Points on a hilly landscape, in no order, each with its height.
From any point a climber steps to the highest of the 2 points nearest to it. It stops when none of these is higher. Distance is the straight distance between rows; heights are no part of it.
K590: [-16.3, 7.7, 12.6, 21.2, -2.9, -2.4, -26.7, -13.4, 27.6, -13.8, -20.8, 12.8, 35.1, 11.0, -23.7, -25.6, -12.4, -16.6, -6.0, 1.4, -6.1, 3.5, 3.9, 3.6, 13.2, 10.3]  (h 540)
K346: [-11.7, 4.9, -1.9, -22.4, -14.9, -7.2, -3.1, 19.4, -22.7, 11.3, -6.6, 15.1, -8.4, -2.5, -13.3, 4.3, -10.1, 16.4, -15.2, -4.8, 17.7, 2.5, -3.3, -13.1, 28.1, -11.6]  (h 313)
K115: [1.9, 20.0, -44.6, 0.1, 22.1, -15.0, -0.8, 3.3, 25.5, -0.9, -7.1, -39.2, -31.2, -10.2, 49.2, 6.2, 20.2, 17.1, -17.9, -13.6, 5.5, 4.4, 15.7, -12.0, -8.3, -6.8]  (h 463)
K259: [10.4, 2.7, -7.0, 29.6, 0.3, 33.6, 31.6, 17.3, 9.1, -24.1, -4.4, -16.5, 45.4, 39.5, 21.1, -20.2, 10.1, 24.4, 15.2, 38.1, -15.5, 13.3, -33.1, 25.5, -31.6, 29.3]  (h 595)
K960: [12.1, -11.9, 9.8, -0.4, 16.9, -19.2, 8.5, -18.0, -11.5, 13.0, -13.7, 34.4, -6.7, 4.5, -33.6, 9.9, -11.3, -12.3, -13.3, 36.8, 9.9, -22.7, 7.1, -3.1, 9.4, 2.4]  (h 644)
K945: [-2.0, -9.6, 18.6, -7.7, 8.0, -9.9, -23.7, -6.7, -32.9, 19.3, -3.7, -8.1, -7.7, -26.3, 3.7, 19.3, -25.1, -3.7, 17.8, -29.2, -22.3, -2.5, -2.5, -62.0, -11.8, -0.8]  (h 140)
K857: [22.9, -23.4, -23.7, -6.3, -26.2, 20.6, 37.7, 14.0, 37.0, 13.3, -5.3, -14.4, -9.2, 28.2, 8.3, 6.5, 33.3, 8.0, -27.2, 39.8, -10.0, -14.3, 8.1, -4.6, -20.7, 27.0]  (h 566)
K234: [-0.2, 18.4, 3.0, 10.8, -17.5, 3.0, 14.9, 19.6, 41.1, 5.5, 21.5, 11.0, 16.5, 29.5, -9.4, 0.2, 4.3, -29.4, -28.0, 27.1, 5.7, -13.2, 3.6, 24.0, -12.5, 13.7]  (h 340)
K514: [-34.8, 15.0, -6.5, 5.8, 10.4, 22.0, -14.5, -27.6, -32.7, -8.0, -41.1, -12.6, 23.5, -9.1, 0.6, 0.5, -6.4, 43.5, 31.3, -51.5, -3.7, 27.7, -29.7, 8.3, 11.2, -8.1]  (h 288)
K112: [-6.0, -9.3, 32.1, 7.4, -18.2, -13.2, -18.5, 20.0, -25.1, -20.0, 21.2, 9.3, 4.7, 39.5, -7.5, -22.5, 2.5, -13.5, -7.2, -7.9, -27.6, -15.7, -3.3, -12.9, -23.5, 17.7]  (h 62)
K455: [0.2, -8.9, -21.0, -34.4, -2.3, -12.8, 16.1, 4.5, 21.3, 28.7, -0.2, -19.7, -35.5, 4.6, 37.1, 0.6, 6.0, 5.8, -8.7, 2.5, 21.8, -24.8, 49.1, -22.8, 4.4, -39.8]  (h 240)
K168: [20.2, -8.7, 8.1, 4.0, 1.7, -13.2, 0.8, -0.4, 4.6, 23.1, 22.7, -10.9, -27.2, -15.4, 14.0, 9.6, 6.1, -31.5, -1.5, 8.2, 1.1, -18.5, 20.2, -11.1, -16.1, -9.0]  (h 210)
K900: [46.7, -33.9, -30.0, 20.9, 33.4, -28.2, -11.0, -13.1, -33.7, 4.6, -17.5, -7.3, -5.6, -10.5, 6.1, 4.3, -1.1, -22.7, 10.8, 0.7, 12.5, -16.3, 11.8, 3.6, -8.3, -29.9]  (h 170)
K981: [-15.2, -5.6, -11.1, -39.7, -3.4, -1.5, 19.3, -9.5, -1.0, 13.3, -15.8, -7.9, -25.9, -1.2, 2.6, 8.0, 4.4, 49.0, -19.2, -3.3, -0.3, -1.6, 11.4, -21.4, -4.2, -10.9]  (h 365)
K574: [24.7, -8.7, 8.8, 13.5, 32.5, -8.4, -13.9, 2.7, -18.7, -5.4, 6.2, -15.1, -26.8, -14.0, 20.7, 5.8, -1.9, -17.0, 25.6, -27.2, 28.2, -22.2, 0.0, -28.6, 9.7, -15.6]  (h 312)
K506: [20.0, 16.3, -10.6, 20.6, 3.1, 23.9, 31.2, 8.8, 31.7, -8.5, 10.3, 1.3, 49.1, 29.1, -15.5, 2.1, -4.5, -1.6, -2.5, 23.7, 7.5, 0.7, -24.3, 40.4, -19.0, 24.5]  (h 296)
K496: [13.5, -6.5, -0.7, 1.6, -22.6, -10.7, -15.5, 17.2, -42.5, 27.5, 13.6, 0.9, 1.8, -30.1, -5.3, 6.1, -6.2, -29.0, 16.3, -13.5, 9.2, 7.5, -4.4, 2.8, 16.5, -27.9]  (h 401)
K361: [19.8, -5.3, -13.5, -13.9, 33.6, -26.7, -20.5, 5.7, -9.6, -20.3, -7.2, -23.3, -51.4, -11.6, 32.0, 1.5, 10.6, 4.2, 20.8, -32.5, 18.7, -17.6, 23.8, -37.3, 9.1, -21.8]  (h 264)
K729: [15.7, -16.7, -16.0, 7.3, 7.9, -19.7, -20.1, 1.4, -19.7, -2.0, -14.4, -6.0, -1.0, 10.7, -1.6, -20.2, 6.4, -6.6, -18.1, 3.7, 6.1, -5.9, -2.3, -24.7, 20.7, 4.5]  (h 249)
K557: [-5.3, 17.1, 29.3, 16.5, -19.5, 14.7, 5.3, 20.8, -45.7, -23.8, 32.4, 53.8, 42.0, 8.2, -20.2, 3.3, -9.4, 0.8, 28.9, 11.7, -17.3, 16.0, -11.7, 57.8, 14.4, 15.8]  (h 520)
K774: [10.8, -14.1, -30.1, -17.0, -17.6, -12.8, 13.4, 18.0, 37.1, 9.7, -10.1, -13.2, -29.3, 9.8, 14.2, 12.7, 12.0, 5.2, -43.6, 16.0, -10.1, -11.7, 11.7, -20.5, -22.4, 4.0]  (h 440)
K470: [-1.2, 23.6, -14.0, 2.5, -4.3, 13.4, 21.4, 3.3, 44.9, 9.9, -1.7, -4.6, 24.4, 29.1, -6.3, 7.0, -7.8, 3.7, -25.0, 15.2, 8.3, -7.8, -8.6, 18.0, -24.5, 14.8]  (h 314)
K116: [-11.7, -6.5, 24.5, 2.7, -18.9, -3.7, 2.1, 37.4, -17.3, -33.9, -3.6, 25.0, -7.1, 27.0, 6.4, -5.7, 2.1, 16.2, -7.4, 36.7, -37.4, 10.6, -29.5, -11.7, -28.5, 41.3]  (h 33)
K426: [4.4, -17.3, -13.5, 4.9, -8.5, -9.5, -15.0, -12.9, 0.7, 10.5, -43.1, -4.8, 35.6, 9.0, -14.9, -18.5, -25.3, 0.7, 5.3, -5.3, 10.1, -7.7, 20.2, -5.0, 2.0, -35.5]  (h 110)
K862: [-34.4, 33.4, 15.9, -4.0, -24.2, 22.4, 2.8, -3.1, 8.4, 14.3, 21.9, 4.1, 17.7, -27.1, 5.8, 9.3, -11.3, 7.6, -4.8, -13.4, -12.0, 20.6, -16.2, 0.2, 25.3, 30.0]  (h 567)
K212: [-4.6, -4.6, -19.6, -24.5, -5.8, -17.0, -14.8, 6.1, -24.3, -2.0, -16.0, -7.5, -6.7, 2.4, -2.0, -3.5, -2.4, 28.3, -22.9, -19.4, 0.6, 6.9, -22.1, -36.8, 14.0, 7.5]  (h 280)
K632: [-15.7, 2.9, -5.2, -33.2, -23.2, 17.1, 30.0, -4.4, 20.3, 3.3, -1.7, 0.7, 0.8, 14.7, -17.3, -2.6, 8.0, 45.1, -24.2, 3.2, 1.3, 2.6, 9.6, 10.1, 10.4, -1.2]  (h 409)
K951: [18.7, -20.7, 13.1, -5.7, 2.0, -13.4, -11.7, -27.4, -11.1, 21.4, 23.7, -8.4, -12.3, -32.2, -5.3, 0.4, 0.0, -41.4, 24.5, -8.1, -3.7, -4.2, 22.1, 0.2, -3.0, -24.7]  (h 270)
K268: [-11.3, -12.4, 2.2, -37.4, -4.6, -3.9, 0.7, 4.7, 10.5, 8.8, -14.1, -18.2, -36.6, -15.5, 20.0, -5.1, 2.1, 18.3, 17.8, -13.5, 14.5, -7.4, 31.6, -37.4, 19.3, -38.2]  (h 289)
K635: [28.7, -30.3, -20.3, 0.7, 9.8, 7.5, -13.1, -27.3, -51.9, 5.5, 15.0, -17.8, 2.3, -30.2, 7.1, -0.1, 16.9, -5.6, 27.6, -27.0, 0.3, 22.1, -10.0, 24.5, 2.5, -20.9]  (h 362)
K950: [8.0, -1.3, 10.2, 9.1, 11.5, 15.7, 12.1, -23.5, 10.8, 9.3, 8.6, -2.5, 4.1, -18.3, -5.7, 6.3, -7.2, -3.6, 11.9, 3.3, 14.2, -2.7, 4.0, 17.9, 0.2, -4.4]  (h 285)
K325: [6.5, 13.6, 22.2, 13.8, -14.9, -0.4, 7.9, 1.4, -27.2, -2.7, 31.0, 50.2, 45.4, -6.8, -37.1, 8.8, -11.7, -16.8, 8.0, 12.4, -5.8, 1.9, -7.3, 52.1, 32.6, 12.9]  (h 549)
K803: [-9.5, -11.3, -6.2, -26.9, 19.2, -11.9, -34.0, -35.9, -27.3, 15.9, -29.1, -17.9, -5.5, -38.2, 12.3, 8.3, -22.7, 1.7, 40.7, -44.1, -3.5, 10.4, 7.7, -40.4, 10.1, -29.6]  (h 226)
K717: [16.4, 2.2, 22.3, 11.1, -13.4, -15.9, 2.2, -5.2, -32.4, 1.3, 13.8, 46.2, 33.7, -7.5, -47.8, 11.5, -18.4, -31.5, 19.7, -8.5, 11.7, -18.6, 7.5, 40.1, 33.6, -28.0]  (h 508)
K654: [14.2, -2.1, -14.8, 34.6, 11.3, 19.1, -3.6, -13.1, -1.3, 3.4, 1.4, -34.4, 10.6, -23.7, 33.7, 1.3, 5.5, -9.5, 18.1, -14.5, -8.7, 16.7, -18.2, 16.7, -28.5, -1.2]  (h 397)
K905: [21.8, -17.2, 29.1, 7.2, -23.2, -4.6, -6.3, 10.8, -44.0, 10.1, 10.1, 19.7, 11.2, -22.3, -27.6, 9.4, -14.3, -31.4, 35.5, -16.3, 13.9, -16.8, 2.7, 2.8, 35.4, -29.4]  (h 461)
K351: [31.8, -16.2, -9.6, 29.4, 35.8, 0.3, -13.6, 3.9, -52.7, -27.5, 22.5, -2.6, 2.5, 2.9, 16.0, -7.6, 22.4, -20.7, 25.0, -4.7, 0.4, 15.4, -30.4, 26.6, -9.3, 7.1]  (h 380)
K841: [-1.4, 6.6, -24.2, 28.0, -5.9, 25.8, 28.4, 22.1, 25.8, -11.4, -13.5, -27.8, 15.9, 33.9, 34.0, -12.4, 27.8, 30.8, -8.9, 31.6, -17.3, 15.1, -19.4, 9.8, -32.7, 25.7]  (h 633)
K262: [-21.6, 29.7, -0.6, -19.0, -18.1, -7.6, 5.3, -4.9, 32.5, 15.5, 13.8, 22.9, 20.0, 7.1, -23.4, -0.6, -16.7, -12.6, -25.3, 3.1, 15.2, -2.9, 18.9, 19.8, 33.1, -6.3]  (h 422)
K771: [-22.0, -9.2, 31.2, -40.7, -31.8, 8.9, 13.1, -2.9, 41.3, 13.5, 17.0, -2.5, -28.4, -19.9, -2.3, 11.5, -3.9, -3.8, -9.6, -16.2, -18.4, -8.2, 10.5, -42.9, 23.5, 6.9]  (h 423)
K784: [-9.2, 0.5, -9.6, -31.5, -8.7, -41.6, -15.0, 28.7, 16.7, 3.5, 8.1, -2.0, -55.1, -6.5, 26.2, 22.6, -1.2, -15.0, -32.1, -19.2, -18.9, -14.5, 12.4, -50.2, -10.3, -7.0]  (h 282)
K29: [15.6, 3.8, -14.5, 2.5, 1.5, 8.7, 7.1, 3.1, 0.7, 5.0, 7.7, -39.5, 2.6, -4.3, 20.0, 1.6, 0.6, 9.9, 6.2, -28.7, 19.7, -1.3, -10.9, 0.1, -17.9, -16.2]  (h 347)
K802: [-22.2, 23.1, -25.8, -7.3, 4.0, -2.9, 6.3, -3.1, 25.8, -12.4, -18.0, -11.8, -6.9, -2.9, -3.1, 0.2, 18.1, 33.2, -19.4, 7.3, -4.5, 34.6, -12.4, 18.9, -23.5, 4.9]  (h 370)
K848: [-12.8, 14.6, 10.8, -28.1, -2.5, -9.5, 11.2, -17.5, 31.6, 27.7, 12.0, 17.5, -5.7, -6.2, -14.8, 10.9, -19.9, -19.2, -15.5, 11.0, 12.2, -17.2, 28.6, 2.5, 10.3, -14.1]  (h 471)
K930: [-16.4, 12.0, -16.3, 21.6, 8.0, 14.5, -19.4, 3.3, -30.1, -20.9, -27.7, -6.8, 42.9, 17.7, -3.8, -14.5, -9.3, 28.0, 13.2, -29.2, 1.1, 25.6, -32.0, 16.9, -3.3, -6.6]  (h 304)
K686: [37.9, -19.6, -4.9, 14.0, 24.3, -39.1, -1.5, 1.4, -23.0, 8.4, -16.8, 6.2, -6.3, 10.5, -6.2, 14.8, -16.9, -26.3, 1.8, 6.2, 18.6, -45.1, 13.1, -18.3, -19.8, -32.5]  (h 143)
K575: [-17.9, 19.7, -18.0, -9.6, 20.1, 3.9, 6.8, -38.7, 10.1, 8.4, -14.9, -15.9, 2.8, -14.5, 0.2, 8.5, 0.6, 32.4, -4.9, -5.6, -3.4, 23.8, -3.8, 27.6, -29.5, -7.1]  (h 338)
K751: [-7.0, 3.6, 13.3, 5.5, 5.1, -1.2, -16.7, -2.4, -24.7, -7.3, 12.7, 9.8, 1.3, -4.1, 5.2, 1.7, -11.2, -3.6, 4.3, -0.3, -26.5, 13.6, -22.0, 2.5, -31.9, 25.2]  (h 85)
K508: [2.6, -8.6, 6.9, -20.2, 16.1, -30.7, -8.0, -33.2, -5.9, 21.7, -7.6, 25.2, -9.0, -14.6, -26.9, 8.5, -20.3, -22.9, -5.4, 16.2, 5.8, -16.2, 19.6, -3.3, 6.1, -21.4]  (h 558)
K315: [15.6, 20.3, 3.9, 28.0, -10.7, 8.8, 4.7, 8.0, 36.0, 0.0, 25.1, 2.4, 43.9, 13.8, -21.1, -8.7, -3.6, -39.1, 0.7, 0.8, 17.9, -11.8, 0.6, 36.6, 9.5, -0.4]  (h 368)
K872: [0.2, -8.5, -7.6, -1.4, 0.3, 18.2, 17.9, -28.7, -18.8, -1.8, -9.3, 9.4, 41.1, 12.3, -25.5, -8.7, -5.2, 39.1, -2.0, 11.8, -15.4, 15.4, -6.3, 41.7, -15.6, 5.2]  (h 281)
K868: [-10.5, 14.2, -17.6, 32.9, 11.8, 19.7, -28.3, 3.6, -21.7, -7.2, 9.8, -15.7, 7.3, -17.7, 35.0, -9.6, 19.2, -17.3, 24.9, -11.7, -8.1, 45.1, -22.5, 30.8, -9.1, 7.4]  (h 454)
K356: [-11.6, -16.7, 23.7, 3.4, -19.2, -15.1, -20.1, 37.7, -22.4, -22.2, -4.0, 15.2, -30.5, 20.3, 0.5, -13.4, 14.0, -3.7, -11.6, 7.8, -30.6, -4.7, -0.3, -27.6, -26.3, 16.9]  (h 48)
K491: [15.2, -7.8, -4.0, -21.1, 28.1, -23.6, 3.0, 10.1, 2.1, -19.8, 15.6, -6.5, -71.5, -11.2, 21.5, 16.6, 21.0, 5.0, -9.6, -9.9, 7.1, -19.0, 15.3, -36.0, 7.8, 1.0]  (h 204)
K682: [29.3, -1.7, -2.5, 22.9, 49.1, -6.8, -7.7, -0.2, -20.9, -27.8, 15.0, -11.4, -17.1, 7.1, 13.5, 0.9, 10.2, -10.2, 13.9, -17.5, 17.7, -9.8, -15.1, 7.3, -18.7, 2.4]  (h 353)
K221: [0.1, 2.7, 6.9, 2.7, -7.0, 8.7, 18.5, 17.6, 27.6, 15.2, 28.7, -2.0, -34.6, 0.4, 20.1, 8.9, 20.5, -21.0, -18.1, 26.4, 6.1, -13.6, 14.9, 1.8, -6.8, 6.9]  (h 161)
K233: [2.1, 4.1, 5.9, -2.4, -27.3, 11.0, 6.6, 20.9, -33.4, 19.0, 14.1, 8.2, 5.3, -23.9, -7.2, 10.0, -8.5, 4.9, 2.8, -2.5, 13.7, 8.1, -12.4, 2.2, 27.0, -3.0]  (h 349)
K908: [-31.3, 25.7, 6.6, 8.0, -7.0, 18.6, -20.4, 2.5, -9.8, 4.6, 15.6, -8.0, 3.1, -14.9, 17.8, -8.6, 7.7, -5.8, 10.2, -22.4, -2.9, 30.7, -10.3, 9.7, 12.8, 11.3]  (h 510)
K263: [3.2, 25.0, -17.2, 7.0, 0.6, 22.0, 34.5, 2.8, 29.0, -24.5, 1.3, -1.6, 58.5, 26.9, -25.8, -9.6, 5.1, 31.1, -2.2, 13.2, -0.5, 23.3, -33.9, 44.0, -4.4, 23.1]  (h 284)
K940: [-23.9, -2.3, 13.7, 4.9, -7.5, -5.0, -14.7, -9.0, 48.8, -1.9, -32.9, 5.6, -1.9, 8.0, -11.7, -18.3, -5.1, -13.4, -10.9, 16.0, 0.6, -10.2, 28.4, -15.8, 9.7, -2.0]  (h 577)
K294: [-22.6, 5.0, -8.5, -11.5, 7.4, 2.5, -25.8, -32.0, -22.6, 2.6, -43.8, -26.4, 6.9, -22.4, 5.6, -1.8, -11.6, 30.4, 34.0, -52.9, 1.7, 17.8, -20.1, -28.9, 22.1, -12.2]  (h 266)
K973: [-18.1, 4.8, 16.8, -17.2, -21.2, 7.4, 15.3, 22.2, 13.2, -19.3, 10.4, 16.5, -16.4, 11.8, -18.7, 0.5, 10.2, 18.0, -15.2, 8.6, -3.2, 6.3, -3.7, 12.4, -9.8, 10.1]  (h 446)
K21: [-7.7, 15.5, 31.1, 7.2, -29.6, 17.8, 17.9, 44.7, 9.4, -28.3, 17.1, 18.3, 4.3, 2.8, -12.2, 7.2, 0.7, 9.3, 8.8, 12.0, -4.5, 10.2, -22.8, 24.6, -16.8, 16.8]  (h 475)
K830: [-1.3, -3.5, -15.9, -13.1, 9.6, 3.1, 15.8, -20.5, -14.7, 7.3, -15.3, 5.8, 10.8, 6.6, -20.0, 3.1, -13.7, 37.2, -8.2, 4.8, 6.6, 2.3, 7.6, 24.6, -25.8, -20.9]  (h 303)
K425: [-14.8, -7.4, 18.0, 23.7, -0.5, -12.0, -18.4, 16.6, 11.3, -11.2, -16.7, 14.6, -27.1, 14.9, -1.7, -21.3, 17.1, -25.5, -13.5, 27.2, -2.0, -12.9, 22.1, -18.4, 11.9, 1.0]  (h 649)
K619: [-12.1, -5.9, 19.3, 38.7, 15.8, 2.8, -21.1, 1.3, -7.6, -12.4, -1.5, 16.0, -15.7, -0.7, 9.1, -22.5, 20.5, -26.5, 8.1, 33.3, -10.6, 8.8, 7.6, 9.1, -3.2, 13.9]  (h 753)
K754: [-23.3, 8.1, 25.4, 28.9, 20.2, 21.7, 5.6, -5.5, 1.8, -2.1, 3.6, 19.2, -8.2, -7.3, 16.2, -0.2, 0.7, -6.1, 0.5, 39.0, -6.1, 7.5, -7.6, 0.3, 9.9, 35.1]  (h 663)
K674: [-25.3, 8.3, -12.2, -25.0, -10.4, 0.1, 13.2, 21.2, 32.6, -24.4, -6.3, 11.6, -31.1, 4.8, -7.4, 6.9, 23.5, 29.1, -35.6, 16.5, -7.3, 21.9, -12.7, 7.2, -6.0, 13.5]  (h 408)
K881: [-3.0, 9.8, -17.4, 19.9, -2.0, 13.0, -5.0, 10.7, -12.2, -2.0, -14.1, -12.9, 24.9, 6.1, 3.4, -10.1, -5.0, 14.6, 2.3, -13.5, 15.3, 13.5, -15.1, 19.2, -12.5, -17.8]  (h 319)
K435: [6.1, -6.9, 21.9, 8.2, -13.0, -4.2, -22.2, 12.2, -28.8, -30.4, 23.5, 1.7, 8.8, 18.5, -1.6, -21.2, 8.4, -12.8, 14.5, -3.1, -29.5, 13.6, -29.3, 5.8, -23.4, 33.9]  (h 72)
K621: [18.7, 4.5, 5.2, -2.1, 5.1, 31.7, 37.1, -19.7, 50.5, 21.3, 17.1, -18.4, 2.3, -0.9, 2.5, 13.7, 3.1, -11.7, 2.2, 12.6, 28.9, -22.1, 4.6, 8.4, 10.0, 13.1]  (h 250)
K747: [4.0, 17.6, 9.7, 3.1, -18.6, -5.6, 0.7, -14.9, 46.9, 0.2, 7.6, 18.2, 40.7, 1.1, -34.8, -8.6, -13.5, -26.8, -2.5, 1.8, 16.2, -10.5, 27.0, 28.8, 41.1, -6.6]  (h 393)
K442: [-38.6, 21.0, 22.3, 12.5, 5.1, 28.8, 8.4, -14.8, 13.4, 4.8, 1.1, 10.0, 13.4, -5.5, 9.0, -3.1, -13.5, 12.8, -5.5, 10.9, -11.7, 9.6, -8.6, 0.2, 16.1, 32.5]  (h 613)
K437: [30.1, -25.1, -18.7, 26.4, 25.2, -8.4, -10.1, -16.5, 5.8, -8.9, -18.3, -13.3, 3.6, 6.3, 1.8, -20.1, 18.8, -11.4, -7.2, 20.6, 5.6, -4.9, -3.6, -12.1, 13.3, 15.6]  (h 225)
K976: [-18.0, -11.9, 5.9, -43.2, -2.8, -2.9, 2.0, -15.1, -1.4, 6.6, 4.9, -4.3, -28.4, 3.7, -1.0, -14.2, 7.8, 20.3, -4.5, -10.7, 5.4, -5.8, 32.9, -21.7, 17.7, -21.6]  (h 323)
K642: [-0.5, -8.3, 27.2, -0.8, 10.0, -13.3, -14.7, -8.3, -38.8, 13.9, 5.9, 13.3, -3.0, -8.7, -12.5, 16.0, -23.6, -10.9, 5.6, -3.0, -23.2, -10.6, -4.1, -31.4, -19.1, 6.6]  (h 109)
K727: [19.7, -19.2, -24.2, 19.1, 14.3, 11.8, -20.5, -9.0, -56.3, -11.9, 17.3, -5.1, 28.0, 0.0, 7.0, -13.8, 20.1, -17.8, 23.8, -18.5, -5.5, 35.6, -31.6, 45.7, 5.3, -0.4]  (h 406)
K518: [-24.6, -6.2, 36.4, -13.2, -35.0, 7.1, -8.8, 10.6, 19.8, -9.3, 3.4, 10.2, -7.5, -5.7, -19.0, -11.4, -1.3, -1.4, 0.2, -15.8, -9.0, -3.2, 10.6, -27.1, 37.3, 10.7]  (h 479)
K927: [-5.6, 16.8, -4.5, 4.6, -2.8, 19.1, 19.9, -14.0, -0.9, -15.8, 8.0, 17.5, 57.5, 17.5, -21.3, -7.6, -10.7, 30.5, 2.4, 13.8, -23.6, 24.0, -23.9, 49.3, -5.9, 28.1]  (h 274)
K86: [4.7, -1.9, 16.7, -9.8, 1.8, -10.2, -4.4, 22.3, 5.9, -1.1, -10.7, -2.5, -32.1, -14.1, 6.3, 5.0, -11.6, -10.1, 28.6, -17.2, 36.3, -18.4, 13.3, -25.8, 14.1, -40.8]  (h 275)
K100: [-13.8, -7.1, 8.7, -45.1, -22.0, -14.4, -0.1, 14.1, 17.7, 4.8, 13.3, 3.2, -34.6, -11.9, -0.4, 18.8, -5.1, -0.6, -30.9, -17.2, -18.7, -4.8, -11.3, -46.9, 8.9, 11.4]  (h 360)
K28: [43.4, -27.6, -20.2, 40.4, 42.0, -19.4, -11.2, -10.4, -7.2, -8.8, -25.0, -11.4, -14.0, 5.8, 17.6, -3.6, 9.4, -15.9, 2.1, 14.9, 6.0, -26.2, 18.9, -18.2, -7.2, -2.8]  (h 200)
K684: [1.9, -1.5, 6.4, -14.0, 1.5, 13.6, 33.6, 4.3, 30.7, 33.4, 11.0, 2.8, -40.0, -0.8, 17.8, 30.6, 2.7, -12.7, -12.8, 25.3, 18.8, -30.1, 25.8, -17.5, 2.8, -2.0]  (h 122)
K317: [-26.9, 11.0, 26.8, -3.0, -34.7, 4.9, -24.1, 5.6, 23.7, -25.0, -13.0, 11.8, 21.8, 2.8, -29.0, -17.7, -10.6, 6.8, 9.4, -30.2, -9.5, 9.9, 4.2, -4.3, 28.6, 11.4]  (h 511)
K571: [7.8, -15.5, 8.2, -0.1, 10.3, 7.2, -19.1, -33.5, -25.8, 3.3, 10.3, 1.7, 4.6, -30.0, -10.8, -2.5, 0.0, -18.1, 30.7, -18.9, 1.9, 14.6, 3.6, 21.9, 9.7, -15.3]  (h 321)
K398: [16.1, -9.7, 1.3, -2.3, 22.1, 17.2, 26.5, -23.3, 23.7, 6.1, -29.0, 16.5, 5.5, 17.2, -29.4, 13.2, -10.7, 13.1, -6.1, 39.0, 22.4, -24.5, 2.8, -4.5, 5.4, 18.5]  (h 739)
K147: [2.2, 0.7, -34.0, 4.8, -17.1, 28.4, 37.2, 6.0, 42.5, 13.0, -6.4, -26.0, 14.4, 36.0, 19.9, -7.7, 33.4, 22.4, -30.6, 37.7, -15.3, 4.8, -4.3, 8.8, -15.8, 32.9]  (h 726)
K865: [-6.9, 20.4, -21.3, -10.7, 9.4, -33.5, -16.9, 17.7, 14.0, 3.7, 7.2, -15.1, -42.2, -11.7, 36.2, 14.7, 0.0, -12.7, -18.6, -17.3, 2.2, -7.1, 25.8, -21.5, -25.8, -16.7]  (h 367)
K909: [-8.8, 0.3, 3.9, -24.4, 10.9, -9.4, -15.8, -18.7, -19.9, 36.6, 3.3, -18.3, -6.5, -35.0, 16.0, 18.4, -30.7, -1.1, 25.8, -36.5, -6.1, -3.7, 12.2, -49.4, 2.3, -27.3]  (h 181)
K327: [24.3, -19.8, -14.6, 7.6, 11.8, -16.2, -4.0, -10.2, 5.8, 16.5, -36.8, -6.3, 22.3, 24.1, -7.7, -9.6, -25.0, -14.4, 4.3, 3.9, 23.2, -37.8, 24.5, -9.6, -13.0, -42.2]  (h 121)
K677: [2.1, -0.2, -46.4, -18.9, 6.4, -30.5, -5.1, -0.2, 16.0, -4.9, -6.4, -25.8, -33.7, -0.8, 31.8, 3.4, 20.2, 23.4, -42.0, -7.9, -20.0, 2.9, 6.1, -25.4, -9.7, 9.7]  (h 565)
K967: [-12.2, 27.1, 24.6, 6.9, -16.3, 24.4, 25.2, 37.0, -11.0, -33.4, 27.7, 34.6, 20.5, 10.9, -11.9, 1.4, 3.1, 16.8, 19.1, 29.6, -8.9, 28.0, -27.1, 48.4, -2.2, 24.0]  (h 495)

For each start below, name the point where the climber stops.
K506 => K398
K684 => K727
K830 => K325
K221 => K727
K294 => K619
K771 => K619
K327 => K325
K426 => K619
K356 => K619

Two climbers start at each pair of points below. Name the first point that both come to, or write none.
K909, K100 => K619
K927, K872 => none
K976, K212 => K325

Call two points neighbours if one is among the 2 nearest of the other. Go from one point of each pair to the other, from neighbour to neighbour, staying as high as possible. Name the lowest point that can't be avoided.
K147, K677 => K774
K325, K727 => K86
K398, K147 => K506
K619, K677 => K784
